A landscape with many peaks, sampled at points; each row gives a point and its height.
From any point a climber takes the steepest step (rise divided by distance) to one of its 4 nearest points. It stops when none of these is higher. Distance is the straight distance between rows; heights are no part of it.
j_163: [194  90  78 111  68 107 157 115  92  84 128  99 132 127 132 120 120 136
  65 137 169 141 102  97  88 162 138  92 101 153 118 140 125 141 101  71
 159 106 155 107 143 156 165 187 127 102]  (h 563)
j_890: [127 122 110  84 136 135 135 127 147 144 106 163 146  86  84 172 140 150
 136 136 139 132  90 161  71  81 202 163 196 119 166 190 133 142 144 112
 111 109 111 129 137 154 142 163 128  94]  (h 665)
j_208: [118 126 119  73  76 152  85  81 106 101  75 120 187 173  47 135  70  76
 163 140 120 143  85 119 109  93 163 124 152 113  84 141 141 162 112 137
 155  90 135 102 134 148 152 155 138 117]  (h 617)
j_242: [172 100  77  76 109  98 132  88 118  98  76 148 217 101  88 113 129 107
 128 153 163 102  67 111  22 125 158 122 198 142 133 163 107 146 115  97
 151  84 129 122 149 130 158 153 132  71]  (h 538)
j_461: [107 167  95 170 123 152 129 141 132 166 177 112 150 102 160 128 114 149
 127 145 139 153 150  99 159 136  78 121 133 123  65 116 136 114 131 137
 169 104 136  72 109 136 144 122 116 156]  (h 445)
j_15: [104 149 187 117 194  96 155  78 163 110  99 149 109  95 107 127 102 143
 157 126 129 105 153 182  76 118 148 141 158  47 113 140 144 116 188 116
 111 110 108 179 152  95 151  90 167 119]  (h 711)
j_34: [ 97 147  99 104 105 146 108 126 113 132  99 161 187 148 139 109 113  67
 146 106 108 135 126 161 182 117 161 145  98 114 155 117 102 142 104 145
 143 149 108 117 145 111 150  98 119 129]  (h 476)
j_292: [169 125  75 109  49 132 137  96 108  67 103 118 154 190 114 130  91  75
 102 129 146 145 104 149 110 141 175  77 110 144 108 154 102 158  93 106
 157 108 147 123 140 155 141 149  93 116]  (h 671)
j_682: [154 115 131 171 131 132 126 152 115 124 169 138  90 148 135 152 141 173
 121 123 127 124 143 114 170 107 108  76 125 118 113 142 148 136  95 133
 110 132 143 134 136 149 122 121 114 144]  (h 556)
j_511: [ 50 173 170 156 226 163 144 122 137 161 138 163 176 100 123 119 110 119
 121 177 131 124 150 143 149 136 121 182 178  85 132 167 129  72 170 114
 157 113 144  95 117  75 136  78 142 158]  (h 390)
j_718: [133 102 169 120 131  74 144 102 154  71 136  96 107 120 159  99 143 126
 168  84 111 114 148 148  72 122 157 139  62  98 141  87 130 137 163 138
  86 158  93 196 166  82 111 100 122 153]  (h 623)
j_305: [ 92 126 166  88 146 159 145 130 130 170 119  82 162 132  87 137 172 178
 124 150  96 163 103 126 194 131 141 162 143 168 180 135 148 131 156  95
 150 126 168 109 130 139 117 163 128 140]  (h 610)
j_838: [154  60 125 102 121  91 161 118 161 140 120 140 115 129  97 162 177 193
 141 147 172 144 109 127 109 160 170 153 192 181 121 177 128 169 157  86
 130  82 144 123 131 141 116 174 117 144]  (h 619)
j_745: [130 117 152  75 144 104 150 110 173 125 110 120 102  70  99 184 137 157
 125 116  90 124 138 187  58  82 164 144 179  90 129 146 155 109 148 127
  95 131  81 169 153 114 123 134 150 111]  (h 594)
j_778: [101 122 111  74 116 145  93 100  94 133  78 142 193  86  73 111  87  85
 125 168 101 143  98 122 115 129 121 154 155 106 144  97 113 128 157 102
 216  84 159  70 120 147 123 139 181  75]  (h 616)
j_264: [ 86 154 129 113 103 162 133 152 108 164 125 109 173 103 117 147 141 130
 117 131 110 163 137 131 193 127 112 146 118 112 114 116 132 126 101 130
 160 133 116  91 141 120 151 128 127 138]  (h 291)
j_549: [113 172 101 195 157 108 106 138 130 107 148 148 160 154 180 117 132  89
 172  94 180 155 136 103 127 162  94 135  91 133  98  71  90 131 141 193
 122 109 118 127 137  33 133 115 117 193]  (h 687)
j_328: [150 144 103 184 136 107 108 151 133 106 172 141 166 149 163 122  80 125
 146 134 163 151 156 121 113 139  95  97  81 135  69  99  98 130 130 164
 136  95 132 118 135  81 151 131 103 164]  (h 736)
j_666: [111 163 193 113 188 178 120 116 152 163 138 140 105  93 114 140 153 114
 150 136  66 115 154 135 159 116  86 123 143 110 114 161 158  40 109  96
  93 183 111  80 103  81  98  77 127 144]  (h 544)
j_308: [120 157 142 145 184  88 133 104 130  79 121 140 121 126 124 120 141 127
 182  91 163 135 129 141  98 166 132 126  87  51 121 124 140 102 231 127
  95 114 104 171 175  72 157 109 132 165]  (h 399)
j_497: [156 117 149 160 171 133 111 163 136 130 167 148  75 161 140 134 121 150
 112 146  92  74 156  59 180 114  89  64 171 166 135 120 105 123 121 129
  73 168 140 130  80 162  95 118 131 126]  (h 666)
j_632: [154 106 159 171 161  82 118 186 110 133 190 163 101 102 179 160 102 119
 120 131 153  82 171  89 108 112  71  71 135 140 153 104 127 100 175 169
  89 152 140 150  68 149  98 178 139 122]  (h 589)
j_733: [139  71 137 144 152 112 154 105 153 127 143 139  83 124 121 160 147 191
 132 130 139 133 118 135 116 120 165 115 176 160 119 169 161 152 131 100
 123 108 148 142 133 132 122 134 112 131]  (h 620)
j_35: [169  71  86  98 113  88 167 118 116  96 109 133 167  75 101 121 135 153
 111 154 197 128  84 141  54 143 162 136 150 160 116 151 138 154 122  78
 144  98 142 105 148 141 148 178 129  90]  (h 545)
j_154: [116 126 187  93 167  79 166  78 182  94 106 103  73 110 130 115 142 113
 138 116  75  89 182 162  86 102 143 120 150  53  51 128 155  89 173 109
  89 155 103 138 106  90 130  89 142 118]  (h 645)
j_416: [103 159  86 172  45 158 137  95  95 163  73  82 115 154 137 100 145  47
  94  92 121 121 141 118 163 186 154 144 141 164 126 125  91 145  63 159
 171 137 145 122  89 159 112 108 108 138]  (h 112)
j_112: [124 163 115 168 140 156 139 183 120 187 208 115 149 104 192 165 175 131
 141 165 120 102 167  57 141 147  45 136 173 134 119  86  92 108 145 172
 125 135  92 121  33 135 113 187 134 135]  (h 338)
j_940: [155  91 124  90 110 130 134 103 151 144 109 135 135 116 113 199 165 175
 101 125 124 125  71 113  79  94 209 161 183 161 169 183 122 150 149 134
 112 119 111 146 134 146 127 175 116 118]  (h 732)
j_111: [127 140  70 115  51 143 104 149 115 132  93  89  74 111 139 146 118  72
  61  78 146 130 141  63 105 221  57 145 104 161 101  86 126 138 107 118
 197 125 111 110 138 130 116 160 145 105]  (h 420)
j_944: [103 105 107  55 106 154  98  98 118 155  66 125 125 101  84 106 122 106
  92 141 141 158  75  90 117 169  92 173 140 187 165 121 156 124 191  89
 212 121 147  80 142 151  85 158 151  65]  (h 517)
j_976: [120 151 145 142 155 144 112 168 147 121 174 159  66 131 159 125 152  78
 134 136  97  99 163  65 150 131  52 119 130 144 107 128 106  78 108 163
  50 192 100 116  66 116  67  73 128 152]  (h 629)
j_700: [165 117 144 140  91 114 135 138 104 142 115  70  98 184 123 130 156 199
  91 141 141 140 104  92 176 131 114 112 115 152 151 118 122 168 104 110
 148 111 158 123 121 179 126 177 112 120]  (h 492)
j_361: [123 155 119 188 147 173 128 164 155 203 162  99 122 125 178 122 154 154
 132 165 111 113 153  39 163 159  64 130 168 192 112  99 108 137 147 136
 151 113 133 113  77 158 139 148 128 151]  (h 367)
j_532: [ 97 141 179  95 153 183 126 136 125 164 132 114 171  90  89 151 152 160
 142 136  86 150 112 164 193 110 139 146 141  99 168 162 177  76 122 100
 122 149 129 107 124 106 115 124 128 139]  (h 531)
j_240: [130 127 144 165 207 105 142 117 166 111 140 166 115  91 139 116  77 149
 141 148 175 128 144 164  95 134 132 133 158 103 100 155 128 118 169 115
 126  94 140 151 130  99 163 102 145 127]  (h 601)
j_476: [103 143 111  79 105 181 110  89 111 152  86 108 174 135  83 121 128 123
 118 166 103 160  75 116 150 100 159 136 173 132 181 162 164 132 172 102
 174 113 148  77  97 177 144 165 136 103]  (h 755)
j_348: [137 125 154 147 162  89 123 115 153  74 167 151  75 125 180 109 105 108
 120 123 108  97 205 123  53 118 104  75  88  91  94 128 127 119 171 155
  90 157 112 164 105 110 128  96 122 139]  (h 624)
j_475: [120 147 147 151 159  96 112 138 137  92 141 151 132 139 152 121 114 120
 173 106 157 138 139 156 118 134 122 120  65 101 113 117 118 130 151 149
 108 124 112 161 170  67 152 100 111 150]  (h 535)
j_139: [131 119 124  65 113 113 109  99 180 115 109 122 146 155 130 129  99  80
 170 109  66  96 110 151  80  89 184 169 127  61 139 131 134 134 168 125
  74 173  62 202 148 112 143 104 146 127]  (h 588)
j_209: [118 130 142 111 113 150 128 161 128 123 147 135 109 125 122 152 155 148
 141 107  93 124 136 166 173 113 130 139 105 101 124 146 145 105  86 140
 110 170 116 122 144 120 104 106 122 125]  (h 337)
j_529: [132 157 165 171  99 127 123 151 127 198 110  58  83 196 112 106 168 177
  73 148 130 149 146  65 178 160  65 152 129 181 134  88 116 165  67 137
 152 107 133 133 123 176 139 149 126 112]  (h 740)
j_125: [114  81 147 124 201 105 153 118 176 109 115 150  47  87 160 146 139 117
 114 128 100  75 166 118  99 106 127  87 179 142 134 131 149  86 167 111
  79 122 146 140  73 132 124 111 142  98]  (h 646)
j_611: [113 167  92 105  52 153  97  82  93 113  79  88 134 150  83 110  84  43
  94 113 124 133 127 105 138 183 115 118 120 164  83 129  95 168 123 123
 212 126 119 108 147 142  99 120 127 121]  (h 515)
j_710: [ 90 156 108 121 116 128 103 142 114 127 115 131 181 102 132 121 117  96
 135 119 153 160 124 115 169 152  90 145 102 112  92  57  78 133 123 150
 170 103 101  92 145  68 156 133 147 159]  (h 118)
j_921: [164 114  87 127 109 107 120 167 111 101 134 118 163  98 122 117  90 130
 122 134 168 145 118 139 121 140 114 107  89 131  81 109 124 137 115  95
 152  98 131 111 159 116 164 165 127 122]  (h 530)
j_23: [ 99 149 126  70 117 201 106 121 119 165  98 135 178 142  95 148 129 121
 127 146  82 137  87 138 153  75 183 139 157  99 182 180 164 113 133 108
 112 165 143 104 101 155 141 150 134 110]  (h 708)
j_136: [110  78 118  99 118 115 133 117 134 144 109 106 118 118  84 123 156 185
 126 158 154 167  94 122 146 157 139 168 144 180 127 129 149 141 174  76
 165 104 159  84 136 161 126 173 127 136]  (h 606)
j_949: [ 79 148 147 125 127 141 127 119 113 147 123 146 172 117 181 111 149  67
 168  74 106 123 111 147 172 137 135 193  92 117 164  99 117 126  92 162
 124 168  78 135 145  72 134  72 134 138]  (h 179)
j_941: [157 104 140 168 105  97 124 125 137 157 101  61  69 178 130  93 149 197
  86 165 169 148 112  64 157 154 100 154 102 208 127  85 142 156 128 128
 180  98 174 116 128 162 135 172 139 115]  (h 567)
j_251: [123 133 170 155 198 176 115 142 140 168 161 150 107  95 162 143 147 135
 123 135  86  85 156  61 183 126  78 113 159 150 147 113 109  73 131 124
  98 168 128 104  64 117 104 116 124 125]  (h 692)
j_39: [164 137 155 188 162  97  94 131 147  88 171 134 108 160 184  90 103  97
 157 119 140 105 190 105  46 136 110 104  65 139 142  90 124 136 164 208
  87 147 117 176 127 105  98  84 112 176]  (h 609)
j_787: [148 108  86 116  77 120 134 140  98 120 101  96 110 110 117 119 108 135
  78 139 154 144  98 102 134 155 118 113 106 159 120 102 149 133 144  90
 190 116 153  89 140 156 146 179 140  90]  (h 539)
j_7: [161 104 114 173  81 110 133 184  98 101 176 142 100 163 132 144 127 134
 108 113 144 156 162 126 121 144 117  88  84 140 135 122 124 146  75 147
  98 125 153 158 149 162 110 129  96 169]  (h 522)
j_635: [152 116 144 111 173  83 150 136 137  97 102 142 146  76 105 129 106 157
 147 129 181 128 117 180  40 117 155 146 179  91 137 143 112 135 148 105
 122  64  89 176 182  98 164 133 150 107]  (h 603)
j_740: [116  88 132 110 163 116 163 121 147 128 127 158 124  84  94 159 141 181
 134 134 151 138 103 182 104 117 177 148 187 134 129 167 153 139 146  98
 119  82 140 137 149 133 130 131 123 121]  (h 634)
j_381: [170 111 117 186 166 113 139 140 141 124 185 156 115 101 161 131  92 160
 134 151 174 120 148 115  96 127 115  81 135 145  93 150 141 105 149 117
 137 114 170 119 103 136 130 141 111 129]  (h 602)
j_835: [102 145 176 107 140  79 110 121 162  96 121 124 122 133 151 100 150 100
 194  80 102 107 139 161 144 125 130 183  85  78 144 114 141 129 159 135
  95 181 101 160 168  78 108  82 134 146]  (h 542)
j_109: [101 158 133  82 128 160 117 143 122 133 116 152 176 139 117 141 120  96
 152 117  87 121 133 181 165  87 147 171 105  83 153 162 141 112 108 129
 124 157 101 133 139 108 140 119 148 113]  (h 339)
j_341: [135 125  93 160  71 135 140 189  69 157 101 116  96 177 145 129 174 131
  87 100 102 133 129 108 189 169 135 115 109 139 178 124  94 146  87 155
 105 151 151 136 106 174  91 123  96 132]  (h 191)
j_277: [126 173 152 186 152 137 135 132 130 137 172 137  99 114 159  69 163  75
 134 108 122 111 117 111 119 133  61 189 148 139 113  72 131 104  36 202
  61 196  92 142  95  90  71  47 116 166]  (h 511)
j_879: [135 119 125  93 105 148 143 112 106 144 105 110 140 150 113 151 152 157
 113 143 123 134  65 132 166 101 176 141 146 142 179 158 142 162 143  92
 137 133 138 110 111 171 135 186 125  97]  (h 659)
j_777: [135 135 109 116  87 116 106 124 129 153  79  67  78 141 129 121 139 156
  78 134 149 166  87  68 171 158  89 158 107 184 152  88 144 131 137 101
 205 112 147 108 139 151 136 183 144  85]  (h 468)
j_546: [180  56 121 168 157 110 151 121 151 150 157 145  85 139 147 134 130 189
 137 143 155 120 137  98 117 150 149 112 160 207 123 164 142 158 156  99
 117 102 174 138 102 148 132 152 118 136]  (h 613)
j_173: [157  64 100 121 109  81 151 112 140 134 110  90  98 145 107 113 165 194
 123 153 185 143  91  83 130 182 133 160 116 214 111 128 153 159 150  89
 156  89 164 120 135 143 131 190 121 125]  (h 611)
j_165: [ 87 134 101 131 133 133 134 142 117 163 120 114 153  72 102 117 104 154
 117 152 157 163 116 131 155 131 107 133 140 126  97  96 145 129 139 105
 188 104 140  75 139 129 132 143 134 130]  (h 547)
j_295: [178 130 133 170 168  90 128 121 134  82 169 152 128 127 162 116  78 151
 140 133 179 132 167 147  55 140 111  71  87 129  86 132 114 113 129 120
 114  95 115 150 153  99 172 137 116 128]  (h 596)
j_113: [138 128 107 110 135 106 138 138 122  93 127 146 157 130 126 132  95 125
 150 118 144 139 123 183 118 112 139 109  78  97 124 125 105 145 124 115
 128 123 106 144 169  93 182 137 127 109]  (h 583)
j_888: [104 147 179  69 144 118 108 123 169 122 120 118 131 116 102 128 126 110
 175 117  77  96 130 181 124  93 146 185 117  49 136 141 161  86 143 108
  75 176  89 154 144  92 110 110 158 115]  (h 749)
j_217: [143 114 171 136 187 145 123 132 162 122 126 140  53 133 125 134 145 139
 142 129  98  86 141  91 174  90  94  68 161 154 124 131 139  90 110 103
  66 162 153 117  91 143 102  98 126 123]  (h 663)
j_878: [113 127 132  89 146  90 120 111 143  92 111 148 135 123 125 122 129 112
 188  95 112 123 112 166  97 133 177 147  92  57 156 111 124 125 197 122
  93 157  80 194 168  78 141 114 150 129]  (h 523)
j_388: [ 73 177 179 115 165 123 113 128 141 134 110 160 164 124 137 122 151 102
 179 108 121 135 140 160 171 142  94 187  97  63 136 120 128 106 137 141
 110 152  91 141 170  59 137  85 137 154]  (h 150)
j_106: [106 159 133 152 136 155 117 154 120 139 175 137 121 127 156 135 154 127
 138 107 100 131 168 125 168 144  81 133 110 112  99 136 131 108  70 164
  97 158 107 119 128 103 101  71 119 159]  (h 232)
j_368: [189 112  86 138  48 130 151  95 103  94 110 133 135 191 154 137 111  89
  83 121 142 150 116 150  76 145 189  78  93 137 153 177  97 140  73 119
 118 106 151 155 127 181 119 130  74 124]  (h 543)
j_36: [ 65 114 173 117 207 127 150  93 174 130 112 170  97  89 113 141 119 136
 140 137 110  97 160 185 124 124 153 146 183 105 131 169 162  82 175 108
 108 129 134 125 109 115 110  95 149 124]  (h 618)
j_924: [ 85 142  75 124  61 158 130 130 100 134 104 103 150 126 156 116 134  54
  91 115 111 143 150 122 171 173 141 135 107 146 117  84  89 152  81 153
 174 121 112  90 115 118 132 122 144 134]  (h 275)
j_502: [142 119 114 159 105 118 128 159 102 105 133 142 135 146 173 111 116  90
 120  97 147 117 140 161 138 127 142 130  63 138 175 108  96 139  77 177
 133 131 130 146 154 114 129  96 119 147]  (h 384)
j_658: [ 91 162 153 145 180 124 132 125 126 133 119 155 171  98 116 115 104 146
 148 150 154 149 128 178 152 110 105 134 132  73  97 115 122 107 152 120
 149 111 123 107 157  90 154 118 145 140]  (h 365)
j_978: [136  97 126 168 194 107 136 156 140 136 160 179  95  84 190 147 100 135
 125 143 160 103 166 140 105 149 134 121 149 129 117 151 133  90 191 127
 126 104 174 143  76 141 127 147 121 101]  (h 622)
j_40: [115 151 117 150  77 158 140 127 103 157 122 130 159 133 173  90 125  58
 112  90 115 107 122 152 179 131 158 174 128 124 164 102 111 124  45 175
 133 167 113 138 112 121 129  74 122 122]  (h 124)
j_339: [134 146 140 115  86 139 122 130 108 163  83  77 104 200 122 141 169 178
  78 132 105 133  90 108 200 128 142 136 116 145 177 136 105 142 114 112
 151 124 138 120 103 173 139 168 118 103]  (h 387)
j_711: [168  87 113 157 117 108 160 125 100 114 156 123 110 119 132 147 135 194
 120 133 169 159 124 126 112 123 149  89 128 146 132 148 142 147  91  93
 129  97 155 132 150 156 154 172 124 128]  (h 597)
j_131: [168 121 121 185 144 106 111 156 119  98 206 159  96 136 177 123  93 130
 115 143 148 112 190  98  62 121 100  53 107 136 111 144 139 113 133 145
  88 126 128 156 110 147 124 114 109 140]  (h 612)
j_227: [133 113 116 125 108 134 140 160 113 123 140 144 130 124 125 161 126 151
 110 127 117 148 122 180 148 100 152 110  97 106 139 146 125 141 106 122
 129 143 126 121 148 150 139 139 124 108]  (h 478)
j_748: [127 131 154 116 157  92 135 118 153  97 127 134 127 101 125 130 103 153
 152 110 136 119 140 183  73 117 135 117 112  70 124 139 130 130 149 119
 107 120  92 166 175  89 157 127 144 128]  (h 641)
j_344: [161 132  94 191  82  97 119 169  90 113 195 126 156 154 164 112  93 115
 123 130 173 161 154 105 106 157  89 101  76 156  88  96 116 130  91 166
 140  81 149 115 132 141 124 143 103 180]  (h 551)
j_216: [168 115  86 122  80 136 147 131 109 106 121 143 132 149 142 151 125 129
 103 121 123 139 113 151 117 112 181  98  97 108 137 175 107 150 104 114
 135 122 132 144 135 159 166 152 124 105]  (h 554)
j_231: [ 58 153 173 130 211 167 140 117 144 168 135 150 154  97  99 133 131 156
 144 154 126 128 143 166 169 118 125 144 162 107 128 168 162  78 141 102
 129 126 149  99 122 102 104  99 117 154]  (h 498)
j_419: [132 132  88  81  97 153 130  95 140 148 105 164 177 135  75 156 107 125
 116 155 143 138  55 128  68  78 197 140 189 124 134 182 138 166 145 122
 140  94 135  99 117 172 162 163 129 103]  (h 639)
j_571: [133 158 187 146 173 200 133 124 122 185 143 107 112 145 107 144 169 159
 137 142  78 109 143  75 201 148  74 117 149 171 119 132 110 111  89 111
  90 149 134 107  94 121 109  92 130 149]  (h 598)
j_638: [106 148 101 191  98 131 143 157  95 133 159 117 146 134 174  99 126  99
 115  86 159 139 139 118 131 153 106 142  90 156 120  59  85 147  57 220
 134 112 117 128 123  99 125 110 108 178]  (h 192)
j_19: [156 119  93  72 103 121 118  93 141 108  95 132 165 138 115 131  99  93
 165 104  86 116 103 137  54 109 176 136 137  89 154 156 111 138 176 131
  83 141  40 205 171 106 176 117 137 129]  (h 550)
j_387: [118 128 101  68 122 147  99 103 103 127  90 159 194 127  77 123  90 107
 157 162 130 132  85 156 110  89 154 134 163  99 152 132 115 151 150 118
 168  94 134  94 122 145 164 147 161  88]  (h 625)
j_779: [165 115 180 137 147 123 142 120 143 160 122  92  96 179 107 136 161 218
  99 130 121 118 107 117 176 110 150 121 133 162 143 122 114 184 112 103
 127 118 165 129 125 164 112 159 113 123]  (h 533)
j_350: [111 151 101  90  73 183 105 102 120 129  95 136 184 187  88 144  86  80
 142 123 105 138  96 155 151  99 180 116 130 109 113 176 142 156 114 154
 128 144 135 126 133 156 142 124 110 129]  (h 592)
j_499: [111 112 122  63 100 163  47  62  75 104  74  98 163 143  32 133  72  79
 180 125 113 114  84  94 101 110 105 114 162 119  87 123 113 148 137 117
 202  76 146  97 150 139 111 128 161  90]  (h 614)
j_120: [118 149 127 186 137 119 112 179 139 112 203 156  83 146 169 105 133  91
 128 121 123  98 179  88 114 130  81 101 118 139 113 126 120 117 108 196
  73 182 115 140 115 127  72  67 104 153]  (h 664)
j_435: [138 127 127 185 129 116 122 158 124 103 185 145 111 145 165 128 104 135
 138 127 139 131 181 134 116 122  95  86  77 125 100 132 130 136  92 169
 101 125 138 143 140 118 106  99 105 170]  (h 607)
j_180: [128 119 110  95 106 153 128 140 145 119 121 146 128 153 126 147 115 105
 134 106  74 103 111 179 117  89 179 144 106 100 145 167 145 126 115 134
  94 185 112 155 149 143 121 124 130  98]  (h 452)
j_200: [ 92 146 148 150 204 170 125 155 143 165 167 162 131  78 182 141 128 137
 123 154 113 110 165 106 159 131  98 152 154 113 125 156 127  72 169 124
 125 151 146  89  71 105 112 102 135 136]  (h 636)
j_843: [122 140  68 117  73 131 124 148  97 131 119  98 142  95 121 137 118 108
  81 130 147 157 126 115 151 158  98 119  97 149  98  86 114 153 124 121
 194 123 126  72 141 134 148 155 143 117]  (h 494)
j_886: [129 115 158 137 140  88 135 139 168  69 167 135  63 147 149  70 141  71
 132 118 102  88 189 111  97 112 100  95  92 116  96 116 143 112 118 162
  76 175 119 147 103 127  77  56 118 140]  (h 635)
j_354: [104 181  85 198 126 136 135 101 134 131 155 121 176 152 200 133 145  80
 161 103 176 143 140  93 107 158  88 159 116 149  74  40  82 144 106 225
 115 101 100 130  91  49 127 118 115 183]  (h 182)
j_17: [139  92 182 109 120  68 150 105 174  63 138 102  81 133 142  82 161  71
 164 100  93  98 174 156  72 100 147 122  85  89 100  89 140 123 121 133
  78 155 110 168 123 109  79  78 126 148]  (h 633)
j_604: [113 155  90  75  78 174  96  99  98 133  84 111 133  98  89 124  98  77
  78 126 129 139 110 101 133 149  77 120 141 154 116 122 123 148 157  94
 231 134 134  81 143 148 123 138 161  67]  (h 521)
j_916: [114 141 103  72 131 145 104 121 131 120 103 164 173 149 107 140  83  93
 183 122  99 118 107 171 108  72 175 128 122  77 146 153 115 140 147 127
 115 137 103 154 149 124 180 131 147  93]  (h 423)
j_260: [146 148  79 186 100 143 124 142 144 170 161  81 113 133 161 135 119 149
 137 147 142 135 135  42 148 169  59 117 145 199  76  71 149 116 147 145
 169 108 136  98 100 148 130 164 130 146]  (h 369)
j_610: [148 126 115  91 102 163 133 109 138 137 112 141 132 139 113 185 142 144
 103 124  96 123  75 146 111  79 196 125 161 115 161 181 143 133 125 118
  96 151 118 147 121 172 144 166 119  95]  (h 600)
j_179: [128 129 129 145 166 123 141 137 127 125 145 137 127 104 122 142 106 169
 134 129 145 143 150 179 127 101 131 107 130 103 104 153 139 127 128 115
 127 122 127 128 154 119 146 124 123 133]  (h 581)
j_415: [109 134 108  92 146 106 114 125 103  82 100 176 157 130 111 117 105  99
 194 122 152 132  94 156 116 123 148 119 103  67 157 122 101 116 190 113
 122 106  85 155 173  80 176 139 138 124]  (h 493)
j_631: [141 139 122 180 104 143 132 169 100 162 154 104  95 175 124 132 165 172
 106 134 132 138 142  54 186 167  78  98 130 168 113 106 122 147  88 160
 118 127 141 131 119 175 130 124 107 164]  (h 485)
j_813: [ 96  95 104  85 135 114 132 122 118 138 102 134 153  78  72 103 118 154
 135 174 164 174  88 160 124 142 131 169 151 145 122 114 147 124 162  92
 178  79 168  77 135 147 128 153 144 122]  (h 593)
j_951: [151 120  79  94  87 125 114 101  90 101 105 128 174 112  91 105  76  92
 108 142 145 118  90 134 112 139 122 103 119 133 110 107 113 147 134  84
 190 114 154  88 147 135 148 158 152  80]  (h 525)
j_451: [150 166 164 203 151  90 125 135 135 112 172 123 103 140 168  46 145  96
 124 102 141  90 145 106  99 121  78 143 113 141 126  75 142 131  89 232
  82 200 109 163 122 106  64  47 113 169]  (h 615)
j_996: [154 133 151 187 113 110 120 169 119 128 135 122 111 118 160  67 141  93
 105  84 132 102 139 145 121 117 108 139 101 115 189  74 125 119  46 202
 102 181 120 165 134 111  91  57 118 150]  (h 449)
j_937: [207  80 142 168 110  97 141 115 106 134 149 105  90 170 128 114 140 209
 109 157 172 130 138  69 116 153 120  88 139 174 125 129 133 161 112 104
 122  94 175 153 132 178 133 178 117 145]  (h 599)
j_269: [144 105 144 155 104  99 135 165 121  91 149 126  89 139 143  86 137 112
 112 109 135 127 171 153  92 131 133 107  71 131 163  89 130 130  77 164
  81 157 133 178 153 147  67  84 114 148]  (h 555)
j_726: [108 159  88 129  37 154 124 133  91 163  83  95 108 180 140 134 169  87
  83 108 101 155 130  91 197 174 129 123 108 148 142 131  98 136  98 125
 154 132 118 114  96 177 131 140 107 120]  (h 41)
j_837: [106 122 183  91 175 129 146 102 189 112 118 117  79  91 102 162 156 137
 156 124  95  99 139 184 112  81 154 130 185 121 117 156 191  70 128  98
  73 145 124 128 100 120  97 114 139 115]  (h 621)
j_201: [130 106 149 153 191 137 133 111 144 153 147 144  99 133 129 158 138 192
 143 129 121 113 138 141 173 126 144 115 165 169 124 157 142 132 149  94
 125 126 168 118 100 144 110 120 112 149]  (h 605)
j_534: [ 83 113 153  84 153 170 132 137 119 168 122 124 177 101  68 141 151 167
 136 162 112 154 101 164 162 112 169 165 162 129 173 158 168 118 160  95
 149 115 158 101 115 150 112 153 133 136]  (h 703)
j_261: [152  95 135 114 109  94 140 143 154  79 153 114  95 138 147 111 139 115
 127  98  93 113 154 174  85 102 161 115  68 104 147 124 125 137 100 153
  81 162 100 192 169 126 101 106 132 127]  (h 604)
j_56: [174  87 149 121 115 114 149 115 131 137 121 117  88 158 128 180 181 204
  92 125 109 130  91 120 130  89 175 111 158 130 174 154 126 152  99 105
 103 128 136 166 127 170 128 169 122 109]  (h 608)
j_721: [ 81 149 134  98 156 134 120 133 100 143 102 147 194  88  77 114 100 130
 143 162 146 147 115 164 154 105 128 160 144  80 147 113 120 106 149 112
 174 102 126  97 139 117 151 126 166 114]  (h 546)
j_477: [119 168 182  95 117 179 128 126 120 186  93  54 132 158 107 129 188 166
  77 121  74 143 105  98 212 136 117 142 128 168 185 135 113 126 102 111
 144 132 145 117 115 155 144 152 127 103]  (h 294)

For each start below, name the point where the climber stops.
j_381 -> j_251
j_173 -> j_940
j_111 -> j_940
j_546 -> j_940
j_209 -> j_15

Call two points neighbours if one is among the 4 nearest of the other. Go from one point of each pair to the other, from neighbour to neighbour, staying as high as possible. Name the lowest point that can't be avoided.
j_15 and j_292 -> j_163
j_251 and j_529 -> j_941
j_251 and j_328 -> j_435
j_15 and j_120 -> j_17
j_251 and j_120 -> j_976
